Each row is a point on a tangle of strands that fork, close into loops and nearly touch. The rows are in no order.
Two points are linked if the straight distance between their rows is under 31.7. Some points are linked to none.
(76): 10  8  4  3  14  2  -23  12  -9  17  -1  3  -26  -26  -5  -1  25  -6  7  -13  -13  16  -18
(723): -3  -8  11  3  10  19  -23  0  23  -8  -4  11  -16  8  3  0  -3  13  -6  -22  -22  -18  -6
(68): -8  9  -3  20  -21  4  26  -8  12  -18  5  22  34  21  -1  -5  -5  2  -1  1  6  -5  6
(496): -9  18  5  -10  4  -5  -4  0  -17  -6  -3  -37  8  25  6  -19  10  12  -9  21  -5  -23  30
(324): 2  15  15  -15  14  -9  -15  0  -8  -6  -6  -34  6  27  8  -10  7  16  -11  16  -2  -19  32
(293): 5  1  0  -10  8  0  2  -5  -6  7  6  11  -11  -6  7  20  -13  -5  17  -2  -4  17  -6
(268): 14  11  10  -18  37  -4  -8  -7  -16  5  1  -21  -19  2  16  7  -13  4  -6  27  9  15  25
(137): 18  3  13  -19  30  1  -11  -2  1  2  8  -9  -12  0  6  25  -26  5  3  20  7  20  14
(290): 8  11  11  -2  20  -4  -16  7  -16  17  0  -5  -33  -13  1  -5  13  1  4  -1  -3  21  -2
(165): -7  11  2  25  -18  5  18  -8  5  -7  11  4  17  13  -6  -12  6  9  -1  -9  2  -19  -4
(849): 2  -14  -19  2  -12  -7  3  0  -4  7  -2  -6  10  -16  -3  -7  7  -14  -3  0  10  10  -8
(439): -7  -11  -2  8  -10  9  15  -4  3  -12  -6  23  0  -3  -8  4  -13  1  -1  -13  2  1  -13
(342): 3  -6  -14  10  -27  -9  15  6  -2  -1  4  -5  34  -14  -13  -10  6  -2  5  0  21  1  5
(413): -8  14  7  -18  -9  -5  -4  -1  4  -7  4  -9  16  26  -1  18  -19  9  -13  28  3  -4  37
(93): -7  -5  -7  -7  -9  -12  11  -4  -14  2  -8  -7  11  4  -7  9  -6  -6  -3  12  7  1  7
(602): -6  4  15  -9  -9  4  -7  -2  14  -10  5  14  7  23  3  15  -21  14  -20  12  -1  -10  20
(484): 3  -5  -8  22  -9  -7  8  15  -3  6  8  -16  23  -8  -2  -35  29  0  3  -3  7  -12  -2
(806): 2  -14  -13  15  -11  -3  -2  8  5  9  3  -9  1  -5  -7  -12  19  -3  0  -12  2  -4  -17
(514): 7  -3  -8  -11  1  -19  -2  -6  -17  8  -2  -7  0  -13  8  -9  7  -13  -1  14  3  20  6
(213): -1  -7  -2  14  1  0  -7  10  0  11  2  -19  -5  14  -1  -20  26  3  1  -12  -3  -19  -18
(962): -4  2  11  -16  -11  -3  -4  -5  8  -12  4  15  7  13  0  20  -28  10  -18  22  -1  -2  23
(264): 6  -8  -15  14  -22  -8  14  14  1  2  4  -8  30  -21  -10  -17  14  -5  10  -3  17  -2  -2
(644): -9  -9  -4  1  0  9  15  -1  2  -12  -3  34  3  -8  -7  11  -23  -8  2  -11  0  10  -15
(775): -7  7  -2  -7  -3  -6  3  2  -17  -1  -8  -21  15  19  -3  -9  6  0  -5  17  6  -14  19
(741): -7  -7  -4  -9  -5  -2  12  -12  -5  -10  0  14  1  -5  1  14  -18  -4  0  4  2  2  -3
(850): 5  -10  -11  20  -23  -5  14  13  11  -1  8  -2  25  -20  -7  -17  18  -6  15  -16  13  -6  -13
(63): -4  -3  -3  2  -12  1  8  -4  -3  -1  1  -6  6  10  -9  2  1  2  -4  -4  5  -13  -3
(181): -1  -9  -1  15  -36  -3  23  -3  1  -12  -1  30  26  -6  -13  2  -12  -6  2  -3  15  14  0
(938): 12  15  16  -4  42  13  -20  5  -1  16  -2  -11  -38  -6  4  3  3  6  3  1  -4  6  2
(178): -3  0  1  12  4  -3  -6  11  -10  11  0  -25  -4  21  5  -28  28  7  -3  -3  -6  -23  -10
(245): -7  -8  -4  5  6  16  -2  -3  8  -4  -7  20  -14  -2  5  5  -8  2  4  -21  -16  -4  -19
(283): 6  0  -9  -16  -1  -22  2  -7  -23  7  -2  -10  3  -10  9  -8  3  -11  1  19  5  25  18
(288): 6  8  0  -4  13  -8  -12  0  -12  14  2  -1  -17  -14  0  -3  10  -9  5  -5  -4  24  -7
(14): -7  -5  4  15  -9  10  12  1  9  -15  -4  22  2  5  -9  1  -3  5  -1  -22  4  -5  -12
(928): 1  2  2  -3  12  -12  -6  -4  -3  10  -10  -13  -17  5  6  -7  8  -3  1  5  -6  -1  -3
(914): 1  -3  -6  -1  4  -7  -9  -3  -3  17  1  1  -12  -10  2  -2  12  -11  5  -9  -9  14  -16
(261): 3  1  -15  6  -1  9  -7  6  2  16  2  7  -11  -33  -4  -4  25  -16  10  -16  -10  14  -25
(252): -2  4  2  2  5  -2  -3  5  -13  5  -2  -25  2  23  2  -21  18  5  -4  4  -2  -23  0
(868): 10  11  14  -16  37  1  -11  -3  -17  12  3  -19  -35  0  15  1  -5  6  -4  22  7  12  21
(20): -13  11  -7  28  -23  -2  19  -12  17  -16  3  15  32  23  3  -13  4  5  4  -2  -2  -19  7
(617): -10  15  13  -17  -9  -3  -6  -3  9  -1  9  -11  19  35  1  17  -19  12  -17  26  -5  -7  37
(161): -5  -4  -2  -5  -7  -4  7  -6  -6  -1  -5  -6  4  8  -5  7  -4  -1  -4  5  5  -11  0
(835): -4  -6  -9  -10  -12  -17  6  -3  -20  2  -10  -8  17  0  -7  -1  -5  -11  -6  20  10  8  14
(765): 5  -11  -13  19  -10  0  12  20  2  7  0  -13  12  -17  4  -30  32  -5  11  -1  14  -6  -8
(822): 12  2  13  -17  21  -1  -8  -7  6  -5  12  -1  -8  -1  9  22  -27  7  2  12  -8  14  9
(607): -4  3  2  16  -15  2  15  -2  -3  0  9  -5  16  11  -9  -9  5  6  -1  -7  6  -14  -5
(753): 1  1  4  -6  5  -8  -6  2  -10  3  -11  -19  -7  17  3  -11  11  1  0  5  0  -15  2
(318): -7  -3  7  -10  0  6  -4  -3  12  -19  1  27  4  2  0  15  -26  2  -12  4  -2  0  4
(132): -11  12  -2  32  -20  -1  16  -14  18  -9  9  8  20  17  0  -18  11  10  2  -8  -4  -30  -1
(819): 5  9  16  -11  16  -9  -19  -1  2  -3  -7  -27  -2  22  7  -6  5  13  -9  8  -6  -21  19
(760): 7  1  2  -5  9  10  -4  0  -5  1  5  22  -21  -10  6  21  -15  -3  22  -9  -5  21  -8
(954): 2  1  6  -12  12  -3  -8  -9  10  -3  -4  -11  -9  7  6  7  -5  7  -2  0  -9  -12  2
(661): -6  -13  -11  7  -5  9  1  -2  1  4  1  9  -12  -5  0  2  0  -2  5  -17  -10  1  -21
(575): -6  -4  4  15  -1  20  2  5  21  -17  -6  23  -3  8  -6  -2  -5  7  -4  -28  -1  -13  -19
(385): 12  14  16  -11  37  5  -15  2  -15  13  1  -17  -40  -3  10  -1  1  7  -2  13  1  10  14
(103): 4  5  12  -13  17  -10  -12  -7  8  -2  -8  -18  -7  11  8  3  -1  7  -7  6  -8  -13  9
(311): -6  -2  -3  -1  -9  4  19  -3  7  -21  -4  33  13  0  -4  17  -23  -6  -12  7  13  8  3
(128): -2  -4  -12  10  -40  -8  20  4  0  -5  6  5  40  -16  -15  -4  -1  -3  6  3  21  10  8
(539): 3  -7  -6  17  -10  -6  3  11  -2  8  8  -13  15  0  -7  -19  23  -1  -1  -8  5  -10  -10
(267): -2  5  2  -19  -1  -7  0  -9  4  -15  5  10  6  3  2  22  -27  5  -9  22  -1  -1  19
(246): -1  -4  10  4  3  19  -16  2  18  -4  -1  -5  -18  12  4  -5  6  17  -4  -23  -18  -26  -8
(98): -2  -5  -5  14  -43  -4  22  0  -1  -10  7  16  34  -9  -14  -2  -5  -1  5  -1  17  12  5
(83): -6  -7  -1  9  -3  5  -1  3  2  7  -2  -13  -9  11  -4  -5  12  3  3  -13  -4  -18  -19
(847): -7  -10  -5  7  -20  -2  28  -5  0  -13  -3  35  17  -6  -12  12  -22  -8  -5  2  13  14  -3
(767): 4  14  7  0  20  5  -13  -5  3  17  -4  -1  -28  -5  8  9  3  1  11  -10  -15  7  -10
(26): -8  2  10  -5  -6  10  -5  -2  13  -14  4  8  4  15  0  6  -11  12  -16  -1  0  -14  8
(411): -5  -6  -1  -6  9  13  5  0  -1  -11  0  34  -1  -9  -1  19  -26  -10  10  -9  -6  13  -13
(322): 0  6  4  -10  5  -9  -2  0  -13  -4  -12  -21  5  18  -1  -4  3  2  -4  13  3  -15  14
(583): 8  5  -7  -1  6  5  -13  12  -5  15  -1  6  -16  -35  -5  -1  26  -17  13  -16  -7  20  -20
(238): 0  -6  -10  -17  -6  -23  7  -7  -25  1  -10  -10  15  -5  2  -4  -5  -12  0  27  6  20  22
(243): -8  8  -1  -7  -5  -7  0  2  -26  2  -3  -35  8  20  2  -21  14  6  -2  20  -2  -12  23
(456): 12  14  15  1  34  15  -17  0  7  18  0  -6  -33  -8  7  10  0  7  7  -10  -14  4  -2
(943): 2  -7  -2  -4  7  11  -1  2  -4  -3  1  36  -11  -9  3  22  -18  -9  21  -12  -4  22  -13
(212): -4  -3  10  9  1  19  -7  6  22  -14  -1  19  -2  12  -5  0  -8  10  -12  -21  -4  -15  -10
(366): 0  -7  6  3  13  20  -16  0  19  -8  -7  20  -14  2  5  3  -9  8  0  -22  -25  -12  -13
(197): 16  4  15  -20  38  -1  -16  -3  -2  4  7  -15  -11  2  10  17  -24  6  -6  24  5  16  19
(525): 0  -12  -19  19  -4  7  4  9  10  14  -7  -2  -5  -28  -1  -17  32  -13  9  -11  4  3  -25
(845): 2  -13  -16  18  -9  1  11  17  6  12  -7  -6  1  -26  2  -27  33  -9  12  -3  12  1  -16
(362): 1  -5  -20  14  -6  11  -1  4  9  15  2  4  -7  -30  -1  -10  26  -16  6  -16  -6  11  -27
(388): -5  1  -2  -2  -9  3  15  1  18  -18  1  37  15  4  -8  22  -30  -7  -16  5  11  6  1
(671): 4  9  4  -4  19  -3  -9  -5  6  12  -5  -7  -22  0  9  4  2  1  9  -5  -12  2  -8
(125): -7  12  2  -18  -6  -8  4  -3  -2  -10  -3  -10  17  15  -4  18  -10  3  -8  22  9  -8  27
(980): -4  -7  1  6  -1  13  -3  1  11  -4  0  -4  -12  10  1  -3  4  10  1  -19  -7  -21  -14
(664): -4  4  0  -18  0  -12  5  -11  0  -11  -2  -3  9  4  0  24  -15  1  -6  21  0  -4  18
(904): -2  -6  -3  -12  2  -2  9  -11  -8  -3  5  11  -2  -8  4  18  -19  -7  7  1  -2  10  -4
(489): 12  10  10  3  22  2  -22  11  -13  18  -3  -1  -35  -19  -6  6  13  1  8  -9  -8  19  -12
(1000): 1  0  8  -13  13  -1  -7  -9  6  -7  4  0  -6  -2  10  15  -19  8  0  4  -13  -2  5
(316): 6  -16  -13  20  -17  -1  9  10  12  4  6  -5  10  -18  -8  -14  18  -5  8  -18  8  0  -17
(86): -8  -1  10  0  -5  16  -2  -1  13  -17  2  10  0  13  1  0  -8  11  -13  -12  1  -16  -1
(194): -4  -8  -12  5  -3  2  -1  -4  1  13  3  3  -11  -10  0  -1  7  -9  4  -15  -11  8  -20
(42): 1  -9  -12  -6  -5  -11  -1  -3  -7  8  0  -4  3  -13  3  -7  6  -18  0  5  2  17  -3
(426): 11  0  -8  -15  -2  -6  -3  4  -12  11  3  5  -1  -31  2  2  6  -26  11  2  12  32  -3

A fork is a point with three links, a tip a point with one. Leave the first point through the second and follow the links. Name the first fork or tip that comes.
(26); (602) => (617)
(197); (268) => (753)
(238); (835) => (68)
(63); (161) => (849)

A piece is two or more points that can be reached from each other along the links. Count, over all rows, the pieces, the separate loops (a circle has one, a figure eight two, a Y none), the forks (points with three links) and the tips (points with one).
pieces => 3
loops => 1
forks => 1
tips => 5

A tip is a point with one link. Name the tips that can be reached along the links from each point below, in the order of the rows.
(928) => (388)
(212) => (741), (617)
(238) => (68), (849)

Name the points in between on the shortest way along the links from the first point to the second, in order.
(132); (238) => (165) (607) (63) (161) (93) (835)
(741); (943) => (904) (293) (760)
(914); (489) => (288) (290)
(767); (496) => (671) (928) (753) (322) (775) (243)
(938); (83) => (456) (767) (671) (928) (753) (252) (178) (213)
(439); (86) => (14) (575) (212)
